The views of a scene show one set of named points, each view turned or mirrored, and shifted as a whole, with a little noise and some points left out.
In the rows, zero is written as 128.

Scene 1
View 1
til: [127 120 145  81 115 152  94 123 124 119 126 136 120 135 136 139 186 141
 197 116 150  82 131 119 109  75 105 119 152 179 114  68 135 108 106 114
 149 126  98]
zapa: [117 129 144  69 103 169  86 120 124 111 144 123 143 139 126 135 172 124
 195 104 135  83 115 113 133  88 123  94 149 175 116  81 136 129  87 116
 151 106  81]
Feg: [116 117 139  71  84 157  85  92 120  95 123 140 135 145 125  86 190 106
 169 117 104  87 112 116 127 121 127  92 168 159 146 116 121 128 104 121
 122  92 100]
Fonam: [142 118 109 123  81 138 153 112 181  99  62 131 102 134 129 105 165 116
 124 130 131 101 115  96 136 117 148 140 142 146 130 109 124 108 133 141
 121  77 147]
Repe: [148 112 111 109 116 132 138 119 153 121  67 170  96 137 160 109 197 139
 142 139 154  97 137 112 116  78 119 163 161 155 148  50 161  83 143 126
 141 118 161]
tupil: [126  98 164  63  92 154  93 113 112 147 116 174 116 148 143 114 214 138
 179 121 129  87 137 117 120  87 109 135 146 149 151  58 149  99 113 112
 123 135 118]
Fipon: [135 123 103 124  74 144 152 113 173 107  72 121 105 128 135 122 153 112
 139 131 129 106 119  93 153 120 154 128 140 148 119  94 128 113 121 144
 139  68 142]
mitum: [130 106 144 102  73 145 126 115 147 124  93 140 102 134 126 123 179 122
 169 130 121 100 132 109 137 122 127 133 133 146 120  94 120 112 120 134
 111  98 124]
Fofo: [133 134 122  93 115 153 110 121 144  93 120 121 127 135 133 134 163 131
 173 117 152  85 116 108 124  80 126 110 161 183 121  78 143 119 110 120
 156  98 104]
pota: [123 127 158  69  72 165  99 112 137 117 141 112 150 145  99 126 162 117
 177  92 120  90 111  97 147 109 143  99 128 150 122 113 117 144  84 122
 122  85  74]
Vibod: [122 121 130 101  69 166 149 124 141 135 106 123 123 128 135 154 153 117
 168 111 137  98 121  97 164 111 145 118 120 144 111  67 144 120  93 137
 150  81 111]
Mozin: [125 112  97 144  99 131 136 107 156  73  83 110  76 113 144 124 146 108
 178 158 127  97 120 120 128 136 128 104 165 188  87 104 113 104 125 155
 150  77 136]
pilid: [150 146 135  89  93 159 108 124 180 101 115 104 156 148  91 118 155 130
 141  88 150  88 102  87 136  78 151 117 134 161 137 122 120 142 101 117
 124  85  98]
pekim: [111  91 125 116  63 140 140  91 132 100  80 145  76 125 148 103 182  94
 168 159  91 103 129 118 139 163 126 115 156 143 115  99 118 103 120 151
 121  77 145]
Bamaf: [112 120 165  56  62 176  97 110 119 135 143 131 161 156 115 124 184 116
 170  88 110  90 116  96 156 112 144 100 125 132 143  93 133 139  81 111
 124  95  77]
Rava: [123  95 145  93  81 145 122 109 125 137  93 165  92 134 153 120 199 126
 172 138 121  98 140 117 127 113 115 138 142 142 129  62 143  94 120 129
 125 117 131]
ruko: [131 107 144  92 102 142  96 111 125 116 103 153 106 136 137 106 201 133
 174 130 127  84 130 126 110  97 105 127 159 169 133  88 125 102 126 116
 122 121 119]
lupi: [104 102 173  51  55 173 102 107 106 153 138 153 147 156 128 121 201 115
 177  95 103  91 125 101 160 117 135 111 126 122 144  73 139 123  88 113
 119 101  85]
mato: [143 110 156  80  96 139  91 105 147 124  94 168 116 151 118  78 219 138
 142 119 124  85 129 114  97  94 117 148 152 145 169 106 124 111 133 110
  95 127 125]
biko: [159 128 136 100 101 139 117 125 180 120  78 140 126 145 110 105 185 140
 124 103 151  90 120  96 118  75 141 158 133 149 149 100 129 121 133 116
 108 108 129]
kuf: [140 125 118 116  83 139 126 106 184  78  86 103 116 133 104  98 151 106
 141 123 117  95 105  99 133 131 153 113 147 157 124 146  97 133 121 139
 111  65 118]
bana: [147 118 166  92 102 148 114 135 157 150 101 142 113 135 113 149 182 156
 170 107 157  92 139 104 122  62 118 156 116 152 114  64 130 110 117 120
 119 134 109]
Zegar: [133 123 116 111  95 145 124 112 157  95  91 121 107 130 131 121 162 115
 160 129 128  96 117 106 133 115 137 110 152 166 120  96 126 115 115 139
 141  87 127]
noku: [122 123 130 122  56 154 168 125 171 128  91  96 101 120 114 161 124 109
 166 121 129 108 118  86 182 137 162 119 100 138  79  96 115 126  97 156
 131  60 117]
duf: [ 99 108 161  88  58 167 113 104 121 119 135 110 122 132 114 139 155 102
 202 116  94  99 119 107 159 150 136  82 129 149  96 104 104 133  80 140
 125  80  76]
View 2
Fipon: [140 124 158 131 103 111 109 139 106  95 140 115 132 146  88 117 144 130
 137 118  91 144 146  94 116 131 153 146 150 148 120 128 168 146 106 129
 102  94 138]
lupi: [105 131 126 106 138 101 167 105 117 153 115  92 101 138 102 112  40 107
  82  97 104 139 164  77  78 105  80 123 153  90  90 137 157 154 152 130
 146 105 173]
til: [100 128 168 127  92  87 170  95 134 115 138 125 130 103  98 103  96 138
 100  79 102 127 140  70  92 115  77 146 121 123 118 108 122 108 137 136
 111 150 178]
ruko: [118 142 153 135 111  94 159 111 125 115 129 128 118 114  96  94 111 127
 105  88 130 130 142  94  90  91  96 131 116 118 110 143 124 108 105 141
 111 144 160]
Mozin: [147 148 186 135  85  80 110 158  84 113 145 145 132 121 100 112 165 130
 132 115  96 146 119 118  99 108 153 152 127 151 101 148 153 152  89 163
  81 131 145]
bana: [119 111 160 141 108 103 155  93 123  95 137 134 140 109 125  78  92 117
 112 106 112 134 155  64 115 141 105 136 129 129 120 107 121  97 137 128
 105 146 190]
tupil: [104 124 137 119 132  91 175  94 136 112 127 116 116 118 100  94  73 121
  99  84 140 128 167  84  88  99  71 123 129  97 104 130 114 103 127 122
 118 142 173]
Rava: [119 116 146 122 131  81 147 114 116 102 127 129 125 126 106  95 101 120
 116 106 136 138 164  99  91 107 109 121 136 106  96 140 124 122 114 125
  97 137 162]
mitum: [136 132 151 142 125 113 136 123 106 112 134 126 119 124 107  90 104 107
 113 119 115 142 153  88 104 113 123 133 134 129 106 143 152 130 110 137
 117 116 163]
Zegar: [131 139 168 130  93 102 126 133 112 115 142 119 123 131  91 115 135 132
 118 103  94 140 131  94 105 114 129 146 133 145 116 136 155 136 107 147
 110 113 142]
biko: [134 134 144 156 110 150 144 108 142  90 144 100 127 132  81  90 123 121
 117 101 109 131 157  67 129 126 114 142 125 150 146 117 139  92 114 116
 137  99 146]
Fofo: [111 140 175 127  71  93 154 119 125 125 142 115 135 114  88 118 118 138
 102  78  76 129 121  77  93 119  97 159 123 144 125 113 142 129 133 150
 112 127 167]
Bamaf: [113 143 129 118 119 120 167 111 119 164 120  82  97 137  96 118  50 115
  80  90  80 134 149  67  82 102  85 137 147 107 103 134 175 160 155 144
 157  94 167]
duf: [137 156 153 121 112 101 135 138  80 181 126 120  97 124 115 115  75 100
  92 119  74 150 133  87  80 103 114 141 147 117  81 154 187 190 140 173
 129 112 173]
Feg: [119 164 141 125 112 108 154 129 124 152 128 100  98 128  75 119 104 129
  92  79 105 126 130  99  77  70  95 142 123 112 108 161 157 148 112 151
 139 107 138]
pilid: [134 151 151 153  83 152 148 118 129 137 143  89 116 127  80 112 110 120
  96  93  58 131 129  57 118 124 111 160 125 162 146 116 170 134 134 150
 159  82 155]
pota: [128 157 145 136 102 127 152 122 109 163 130  98 101 124  98 115  74 110
  85  98  64 135 130  62  90 106  98 149 136 126 109 138 180 161 148 161
 154  97 170]
Vibod: [122 114 160 116 103  87 126 122 103 113 135 112 132 139 109 123  90 116
 115 114  80 151 146  75 101 142 128 144 160 132  97 113 165 159 147 137
 111 107 167]
noku: [155 130 156 138 109 125  98 144  82 125 135 110 124 149 113 112 106  98
 123 141  59 160 146  76 118 142 158 148 165 144 111 128 193 179 140 143
 122  77 160]
pekim: [139 139 148 118 133  83 113 148  91 115 128 133 117 143 100 111 127 119
 132 128 131 144 148 124  94  87 146 128 142 111  87 169 154 154  87 144
  88 114 132]
zapa: [104 149 168 125  81  93 170 115 116 154 131 111 117 114  95 118  85 130
  86  78  70 134 121  68  82 108  79 152 122 126 105 118 151 148 149 158
 128 131 179]
Fonam: [145 130 149 140 109 125 112 139 119  84 140 113 131 149  87 106 145 122
 138 119 108 139 149  92 123 127 148 137 140 148 129 133 157 126  95 124
 110  93 130]
kuf: [158 162 149 154 102 147 116 147 106 130 143 104 108 139  80 106 145 118
 119 115  83 139 127  91 114  99 148 152 125 154 127 155 176 143  96 153
 137  81 127]
View 3
Mozin: [ 77 129 143 119 171 133 171 135 106 102 155  96 107 129 144 114 163 120
 139 157  79 110 184  62 124 133 133 158 150 114 136 170 118 118 179 133
  78 119 139]
mitum: [107 138 132 131 122 130 154 142  90 127 144 104  89 111 146 139 145 136
 136 135 113 112 140  79 112 131 139 146 130 125 130 136  99  85 130 117
 123 104 132]
Repe: [101 155  81 139 139 134 145 143  84 177 136  83  88 111 152 130 146 135
 107 166 115 121  82  94 116 109 153 160 125 105 106 193 113 113 141 172
 123  96 158]
lupi: [ 97 156  92 140  90 152 124 163  91  99 139 126  95 110 146 173 126 143
 150  94 120 105 130  83 113 120 177 113 121 153 115  81  82  59  84 120
 161 118 105]
mato: [125 139  97 139 105 145 166 153  83 165 119 132  67  90 161 157 115 120
 139 110 132 105 105  78 103 139 149 129 111 130 108 179 118  91 101 117
 131 101 138]
bana: [108 123 109 132 113 146 145 131  64 156 144 109  90 128 161 153 142 136
 116 181 125 109  88  86 115 106 142 169 126 114 121 119 103  84 135 130
 153  78 137]
Zegar: [ 80 133 125 128 145 129 163 143  95 120 136 106 107 118 146 132 157 128
 148 148 104 118 154  61 121 120 151 137 130 123 127 148 124  98 147 129
 101 122 139]
til: [ 82 125  89 131 122 175 153 133  72 109 151 142  85 131 178 168 142 107
 130 163 111  95 116  52 117 103 167 161 126 127 105 124 118  86 133 128
 151  96 124]
pilid: [ 70 100 138 127 119 118 174 149  74 149 114 151 122 100 151 157 154 129
 163 138 145 132 130  42 125 104 166 103 114 135 131 102 157  63 125 101
 108 126 146]
biko: [104 124 117 136 120 113 171 147  70 186 113 119  95  91 147 145 138 132
 136 145 147 133  91  72 122 113 148 125 117 118 127 155 135  81 122 118
 117 103 156]
noku: [ 79 126 180 118 139  93 147 145  89 109 148  84 134 124 119 115 174 169
 144 159 102 130 171  85 137 118 134 135 142 126 174  71  97  63 149 109
 105 121 133]
duf: [ 81 134 145 119 120 149 146 151  96  59 159 132 110 122 144 155 145 137
 167 111  97 103 196  59 121 136 156 130 133 152 140  75  91  64 126  90
 130 127 101]
kuf: [ 88 121 161 125 139 104 185 151  94 133 125 126 114  94 138 125 152 129
 168 123 120 128 171  56 124 139 137 111 125 131 147 157 139  89 141  99
  73 133 150]
Fofo: [ 61 120 100 130 146 148 159 141  82 117 143 135 111 128 166 150 155 116
 140 166 116 113 129  48 125  96 170 140 131 124 109 125 138  90 146 142
 123 113 136]
Vibod: [ 84 143 130 128 124 129 133 149  90 102 149  95 121 127 134 139 154 153
 141 143 107 118 146  86 121 113 157 138 138 135 139  81  90  72 129 127
 133 117 124]
Feg: [ 83 145 100 131 120 158 159 159 104  95 131 140  93 102 163 159 134 112
 163  99 113 103 164  52 112 135 172 111 124 148 102 144 123  91 112 116
 115 130 121]
pota: [ 76 123 132 131 111 140 156 154  81  94 133 150 114 114 153 169 146 130
 171 118 128 110 159  50 123 118 166 110 122 147 132  78 119  57 111  94
 134 128 116]
zapa: [ 64 123  96 128 120 169 147 143  83  90 145 150 111 128 170 168 149 112
 151 146 115 100 139  39 120 102 180 134 124 138 106  90 122  75 128 122
 146 120 115]
tupil: [109 154  73 139 101 167 137 145  80 133 143 122  74 113 169 165 119 120
 125 127 119  99  98  85 107 125 163 152 117 136  96 144  92  87 103 138
 164  95 120]
Rava: [115 160  94 132 119 148 135 144  91 127 153  93  79 117 149 144 129 137
 121 135 100 104 120  99 110 131 146 160 133 125 115 152  81  98 121 141
 140 102 127]
Fipon: [ 86 140 141 127 147 103 156 152  97 145 133  79 122 105 129 116 164 148
 139 146 107 133 149  83 130 117 143 126 138 117 143 145 118  96 150 140
  88 125 147]
ruko: [107 138  96 135 125 160 158 145  89 125 145 128  74 118 169 157 132 114
 135 135 110  97 129  69 104 131 150 150 128 126 106 169 110 103 126 131
 130  99 129]
Fonam: [ 96 139 137 129 140  98 168 147  93 158 124  86 109  96 130 114 154 150
 135 143 116 133 136  85 123 127 141 125 131 117 141 166 127  96 141 131
  84 120 154]
View 4
Feg: [118 112 173 158 177 139 139 110 150 131 150 126 125  99 151  68 164 111
 151 155 169 164  90 122 107  86 117 136 106 107 135 143 176 167 108 158
 165 140 123]
til: [111 106 127 155 164 167 147  64 147 145 152 131 121 116 120  86 159 119
  98 150 156 193 104  65 125 109 102 115 107 117 124 165 114 217 108 158
 148 122 112]
Fonam: [ 93 110 173 133 152 147 140 142  97 135 135 116 141  82 139 122 136 120
 109 127 114 137  90 128 146 151  83 114 118  61 143 135 152 197 112 124
 152 101 155]
Bamaf: [116 114 159 143 188 179 164  88 166 145 139 123 126 107 125  39 161 104
 177 150 145 171 137 117 111 103 117 119 145 119 167 123 156 172 112 178
 150 133 121]
Fofo: [ 90 112 131 141 176 165 142 108 129 154 158 124 116 111 142 103 159 130
 107 149 137 183  97  84 122  93  99 114 114 106 135 156 131 220 115 134
 142 115 113]
Rava: [122 112 143 167 153 138 140  68 132 130 144 129 163  88 105  94 147 100
  98 141 147 160  97  91 118 158  92 121 114  87 135 147 149 181 113 169
 158  97 150]
pota: [100 113 154 136 189 178 158 114 165 149 141 116 120 110 130  46 142 120
 179 145 150 167 118 118 123  91 120 125 136 122 161 123 136 184 113 145
 144 137 120]
tupil: [134 101 152 165 156 160 151  38 144 127 146 134 139  97 113  74 165  93
 101 146 162 188 122  87 123 148 104 114 118  93 139 163 149 186 103 195
 166 115 130]
zapa: [108 112 127 146 186 175 153  89 156 157 156 131 118 123 131  65 156 120
 135 156 153 188 113  81 108  79 110 116 123 129 143 148 131 201 114 153
 141 126 105]
Repe: [106 102 152 150 146 146 134  77  94 130 144 133 138  87 134 142 167 110
  45 136 127 167  98  86 132 171  73 101 113  53 128 177 150 219 106 165
 163  82 143]
pekim: [118 120 152 176 161 110 126 125 129 130 144 127 186  76 127 100 127 118
 125 136 151 119  58 114 118 142  92 137 103  89 128 123 167 157 118 137
 156 110 168]
mato: [122  97 200 146 136 152 151  67 127 110 135 125 114  86 129  86 164  94
 107 142 167 185 105 128 152 145 111 122 108  60 124 166 154 182  94 181
 180 133 133]
bana: [109 106 137 144 142 177 158  57 132 141 141 126 143 102  98  96 141 110
  83 134 140 181 117  78 152 164  88 106 125  92 139 158 103 219 110 158
 148 100 135]
Vibod: [ 94 116 122 143 186 166 154 113 136 160 148 122 158 102 115  88 137 121
 134 136 110 141 120  92 116 133  83 108 143 108 169 119 140 193 122 141
 133  91 141]
noku: [ 84 125 125 130 173 163 158 155 134 170 141 107 174  91 106  87  99 135
 158 121 102 111 107 109 138 146  82 120 144 108 171  94 119 191 135  98
 122  99 159]
Fipon: [ 89 117 155 137 166 143 141 151 104 146 142 120 155  85 141 118 136 127
 116 130 112 123  89 125 133 144  79 115 123  72 149 128 158 197 121 114
 141  98 155]
lupi: [130 111 152 159 182 167 162  59 174 134 141 129 147 102 109  41 156  94
 170 148 150 172 137 110 103 127 109 121 146 116 169 124 161 159 113 194
 157 119 132]
mitum: [111 112 156 150 150 151 147  98 135 135 140 123 154  86 115  87 133 116
 127 133 141 149  96 108 136 141  99 123 120  90 136 133 133 184 113 142
 155 115 148]
kuf: [ 87 113 190 128 159 147 144 167 114 140 136 107 126  89 153  95 127 132
 151 132 134 135  74 147 155 110 108 131 115  80 137 123 150 183 111 102
 150 135 142]
Zegar: [ 92 114 145 147 167 149 138 130 121 149 151 125 142  94 142 107 136 126
 117 139 137 148  81 110 132 119  91 120 112  92 134 142 143 200 116 123
 147 113 140]
duf: [109 126 133 161 187 156 153 120 175 152 145 118 164 104 114  44 126 118
 190 143 156 137  94 105 109  97 115 137 124 144 153 104 136 163 128 136
 141 132 134]

Which points are out of place in each view (at most two, in the order of its rows)? Write none if all are in place.
view 1 | bana
view 2 | til, noku
view 3 | Vibod
view 4 | none

Scene 2
View 1
puga: [151 128  99 122 127 126 108 116 133  90 137 138 129 136 134 143  93  94
 115 132 108 134 145 117 115 146 108 153 111  98 109 123 165 105 124 118
 132 158 112]
Tam: [133 125 124 155 182 140 150 113 175 115 173 139 117  92  95 148 115  94
 137 147 122 147 172 124  92 105  94 193  83  70 109 119 164 150 171 107
 155 180 132]
Dudiv: [104 118 115  82 113 143 107 120 120  93 151 142 148 142 165 130 105 118
 111 140  84 120 104 120 126 146 144 147 112  82 117 123 152  98 104 135
 129 137 112]
moku: [ 96 125 131  98 113 130 119 144 128  66 118 157 151 134 142 131  86 130
  99 133  88 128 123 110 130 137 120 165 107  54 113 124 166 122 101 137
 112 152 121]
suta: [107 117 115 101  95 120 111 127 109  52 125 156 145 147 149 121  86 117
 100 141  84 130 135 116 129 147 114 154 119  74 116 119 168  97 101 136
 112 142 113]
penid: [115 131 124 103 146 146 126 136 153 114 152 138 146 111 131 143 101 126
 119 133  99 125 121 120 114 119 127 170  92  64 121 128 152 139 130 122
 135 153 119]
Zuz: [ 93 134 133  80 170 173 116 131 163 145 178 123 145 123 161 149 130 132
 125 143 107 107  87 123 126 113 170 156  95  64 113 129 138 123 109 106
 144 145 124]
Puzu: [164 149  95 100 100 146  93 145 148 110  89 126 156 147 146 159  62 127
  95 114 102 119 104  90 128 145  98 139 112 101  98 137 144 119 113 120
 111 158 102]
tolo: [158 168 110 102 201 186 120 128 202 204 184  93 136  94 124 174 121 117
 144 134 130  97 121 120 110 112 146 159  71  96 117 136 132 147 148  91
 158 166 119]
vup: [136 150 117 100 144 161  80 145 158 117 131 132 130 159 173 168 111 130
 100 123 132  99  96 103 134 139 150 127 120  88 103 130 140  99  85 102
 122 165 118]
ris: [123 118 126 152 177 135 149 106 169 100 174 156 111  98 100 147 118  89
 132 141 117 156 167 124  92 111 100 194  95  65 106 115 172 138 167 117
 159 175 129]
Lamu: [142 144 115 166 137 114  96 132 132  35 124 153  96 158 143 157 104  84
  96 143 149 113 186 115 130 137 103 135 144 100 106 113 174  75  80 104
 110 200 119]
dudot: [118 131 119 117 137 128  95 109 110  63 161 142 115 150 168 139 118  90
 112 155 120 102 166 130 134 147 145 128 125  95 127 114 164  70  83 110
 121 164 117]
rupel: [ 89 118 133 131 135 107 139 105 115  43 176 155 127 114 116 112 111  93
 126 164 100 125 211 147 116 130 111 184  91  65 143 108 185 101 118 130
 134 154 124]
Mar: [158 151  92  87 163 169 113 114 162 181 175 100 149 106 137 156 106 111
 136 138 107  96 127 125 109 132 138 147  73 108 130 135 135 132 142 107
 151 150 108]
sazu: [160 175 120 144 194 153 114 142 194 127 147 117 116 110 119 176 106 106
 118 130 163  92 172 115 125 110 110 162  93  85 113 130 149 134 121  85
 135 203 127]
malel: [104 175 136  39 149 195 102 188 179 168 113 105 188 129 162 160  82 185
 103 112 101  67  30  97 158 119 171 148  81  53 113 155 117 163  80 116
 113 139 117]
View 2
sazu: [104  87 178 140 146 162 134 130 169 133 156 118 133 102 158 152 100 157
  91 119 178  65  90 139 163 186 179 139 113 117 133 134 111 131 166 131
 170 125 136]
vup: [119  97 104 123 158 157 103 107 151 128 155 167 160 142 174 145 113  84
  91 100 156  84 103 102 150 136 134 126 136 103 123 191 122 109 181 147
 162 142 117]
moku: [150 100 111 155 203 142 135  81 113 149 148 145 133 135 162 142 132 115
 151 114 121 145 119 108 128 143 124 120 122 104 107 115  93 109 170 149
 157 154 106]
rupel: [158  88 153 166 177 135 157 101  84 139 178  84 123 130 146 137 156 137
 182 103 140 135  85 139 110 142 132 111 145 112 108  72  79 113 110 186
 137 154 121]
dudot: [135  94 113 138 153 146 139 102 100 129 184 133 133 143 172 121 149  96
 137  89 165  87  78  97 147 122 123 107 134 119  98 142 102 123 120 176
 138 167 110]
tolo: [ 93  69 178 144 131 161 112 153 200 107 153 120 186 100 138 176 119 127
  79 108 171  81  57 152 146 190 176 161 172  91 173 175 137  97 165 156
 181  82 160]
Lamu: [137 108 133 126 166 144 141 102 109 136 177 138  96 141 182 115 106 137
 125  96 170  69 119 100 153 125 137  97 102 137  70 119  98 167 142 147
 138 187 101]
Puzu: [104 108 111 116 176 130  98 119 160 117 124 148 164 131 177 133 109 119
  94  91 135 142 140  93 115 139 120 124 134 124 124 164 153 136 170 134
 148 150 114]
puga: [126  99 134 125 163 133 117 124 132 112 162 116 144 128 160 134 122 131
 123  86 148 120 116 114 113 135 125 111 149 124 113 130 128 133 135 167
 141 156 117]
suta: [147 109 102 135 193 126 124  98 107 129 151 130 142 146 167 130 138 108
 152  93 119 154 123 101 103 121 108 107 144 113 104 127 113 121 141 168
 132 160 100]
malel: [105  86  80 161 198 160  96  88 188 133 115 199 207 126 164 167 126  55
  85 121 114 153  98  97 152 179 136 173 142  75 177 216 152  48 234 121
 196  93 124]
Mar: [ 92  73 146 137 136 139 112 147 174 107 154 111 191 100 149 152 141 114
  94  93 155 107  65 132 123 178 156 149 166 102 171 172 149 102 140 169
 159 104 140]
Zuz: [142  75 115 155 163 166 123 113 152 121 164 147 183 132 147 173 137  77
 120 116 143 106  69 136 136 160 137 140 172  74 150 183 113  68 173 172
 179 109 137]
Tam: [141  75 187 139 156 147 134 149 154 114 171  80 142 109 123 182 112 173
 135 117 153 104 102 172 108 181 158 120 164  96 131  93  99 127 147 166
 171 111 142]
penid: [133  83 135 147 172 145 125 115 146 123 152 126 163 125 149 162 129 121
 132 109 132 140 104 135 118 161 132 130 158  89 137 138 117  97 165 159
 161 118 128]
ris: [158  75 179 140 161 146 143 140 145 114 175  84 139 122 124 177 117 174
 151 117 151  99 105 174 104 168 144 112 170  93 114  89  90 122 141 171
 169 112 135]
View 3
moku: [134 148 131 117 139 115 139 123 173 102 154 107 143 154  56 160 133 135
  99 113 134 166 169  86 170 114 115 116 133 132 125 109 131 120 129 138
 158 127 112]
Tam: [154 178 136  83 193 150 114 151 157 139 189 114  93 110  87 135 159 132
 110 110 109 158 158 135  77 120  69 151  89 177 130 107 213 115 116 140
 167 160 155]
vup: [142 142 112  78 115 150 111 108 176  98 130  68 142 188 103 158 108 134
 131  88 149 162 154 127 131 105 132 110 132 128 126 135 141 165  87 184
 134 152 114]
sazu: [164 171 109  51 153 153  73 121 191 132 146  77  89 165 112 132 143 142
 139 112 113 138 149 119  86 136 117 153 102 168 110 134 209 137 100 173
 148 180 142]
ris: [140 167 135  88 192 138 129 161 155 137 190 113 100 103  75 134 155 134
 112 106 113 166 158 144  89 118  64 156  99 164 136 106 214 114 123 145
 177 149 144]
tolo: [168 158  97  58 175 214  87 100 184 115 182  78 117 124 152 131 148 115
 106  97 143 148 145 152  53 119 117 122  71 173 133 119 177 141  90 192
 108 201 144]
Lamu: [109 157 135  76 104  76 116 157 162 126 126  76  91 196  74 155 116 176
 164  96 113 141 144  93 127 121  92 163 141 112 109 143 185 136  86 154
 173 116 120]
Mar: [134 150 105  83 165 194 115 117 157  97 193  86 123 107 155 134 132 127
 104  74 151 150 133 145  49 104 111 121  78 135 138 110 153 138  80 172
  90 179 137]
Dudiv: [112 133 116 120 123 128 153 127 150  91 162 103 146 136  90 158 125 131
 102  85 156 163 153 115 142  91 121 106 123 108 133 107 118 130 108 156
 132 123 108]
rupel: [109 145 120 104 145  95 148 160 149 145 174 137  82 103  58 160 171 159
 109 101 123 137 164  93 117 106  98 156 111 112 126 108 177  63 136 138
 175  98 128]
penid: [147 152 116  97 162 151 129 122 169 111 171 102 130 129  82 146 150 128
  94 101 135 163 158 113 118 120 106 118 109 148 132 106 152 128 119 152
 140 154 131]
dudot: [ 95 135 119  88 107 102 141 144 152 123 143  93 103 148  85 163 124 163
 138  81 143 143 150 109 121  91 115 141 127  88 125 135 149 113  98 175
 149 114 113]
suta: [106 147 140 129 123  96 152 140 150  98 154 108 137 142  64 158 124 149
 108 105 130 161 153  78 159 104 106 121 135 115 123 110 128 120 118 127
 146 112 108]
puga: [111 161 147 103 133 113 129 146 148  98 167  97 117 149  89 147 120 153
 120  92 118 154 137  99 108 109  87 136 117 126 122 111 159 134  94 135
 137 140 125]
Puzu: [135 164 139 108 126 133 108 119 175  68 153  83 147 192 102 141 105 131
 113 107 120 164 139  77 135 127 107 114 134 147 115 112 126 171  96 122
 108 162 112]
View 4
tolo: [102 133  69  94  85 129  95 144 196 101 106 126 187 110 122 129 205 174
 155 121 119 130 107 124  19 176 139 159 123  87  59  96  71  82 142 108
 208 127 137]
Zuz: [119 133  76  87 106 151  66 160 138 127 102 110 171 129 112 137 173 157
  96 141 117 134  69 126  53 136 160 135  83 107  87  76  87 117 118 101
 173  87 147]
Dudiv: [125 151 116  98 129 136  75 147 125 139 112 102 129 143 111 131 136 155
 105 115 121 153  65 128 112 125 152 115  84 143 147  86 103 134 111 109
 139  89 127]
Mar: [ 92 148  97 100 113 115  95 142 186 116  99 104 163 114  98 126 175 170
 164 114 121 146 100 126  62 169 137 153 117 103  89  90  75  91 132 113
 182 119 129]
puga: [129 156 130 101 117 111  98 129 137 127 125 122 118 138 143 142 160 170
 133  91 135 154  94 131 104 146 122 118 101 156 160 121  97 117 135 130
 142 116 115]
ris: [124 169  99  73  80 118  78 154 112 149 151 133 164 143 153 150 194 190
 117  86 170 158 120 118  29 176  99 134 101 179 110 132 121  79 181 127
 171 110 144]
vup: [150 116 109 102 112 134 106 137 163 102 106 123 129 140 152 145 165 135
 101 134  95 116  70 131  86 123 161 115  93  98 135 107  70 136 107 117
 158 100 116]
Puzu: [145 144 125  97 142 119 145 126 170 107  82 116 100 147 152 128 149 152
 122  97 128 128  71 147 105 142 120 132 103 120 157 113  93 138 110 115
 163 104  93]
Lamu: [162 130 145 118  86 106  83 119 127 112 148 141 101 150 186 167 183 137
  98  91  94 126 107 122 106 137 135  74 108 159 181 167  92 118 143 163
 110 110 118]
moku: [135 152 116  90 134 143  98 154 119 134  96 106 117 164 138 138 140 139
  75 107 137 141  66 136  93 150 128 110  81 160 157 111 135 128 122 117
 150  70 117]
malel: [128 109  68  87 149 180 129 159 185  95  34  90 146 148 108 116 146 115
  76 149 107  97  29 154  55 151 160 149  80  46  90  66 101 136  84  77
 207  52 115]
penid: [132 146 100  89 112 125 115 145 145 128 106 125 141 147 142 143 171 158
 111 101 138 133  87 133  52 167 120 133 101 138 119 113 106 103 141 114
 173 100 126]
dudot: [128 139 132 115 100 116  51 132 130 128 142 113 122 143 129 152 169 147
 106 109  90 138  95 114 115 133 165  81 102 153 159 122  92 122 132 150
 107 100 131]

Which points are out of place in each view (at most two, in the order of its rows)? Write none if all are in place.
view 1 | none
view 2 | moku
view 3 | Mar
view 4 | penid
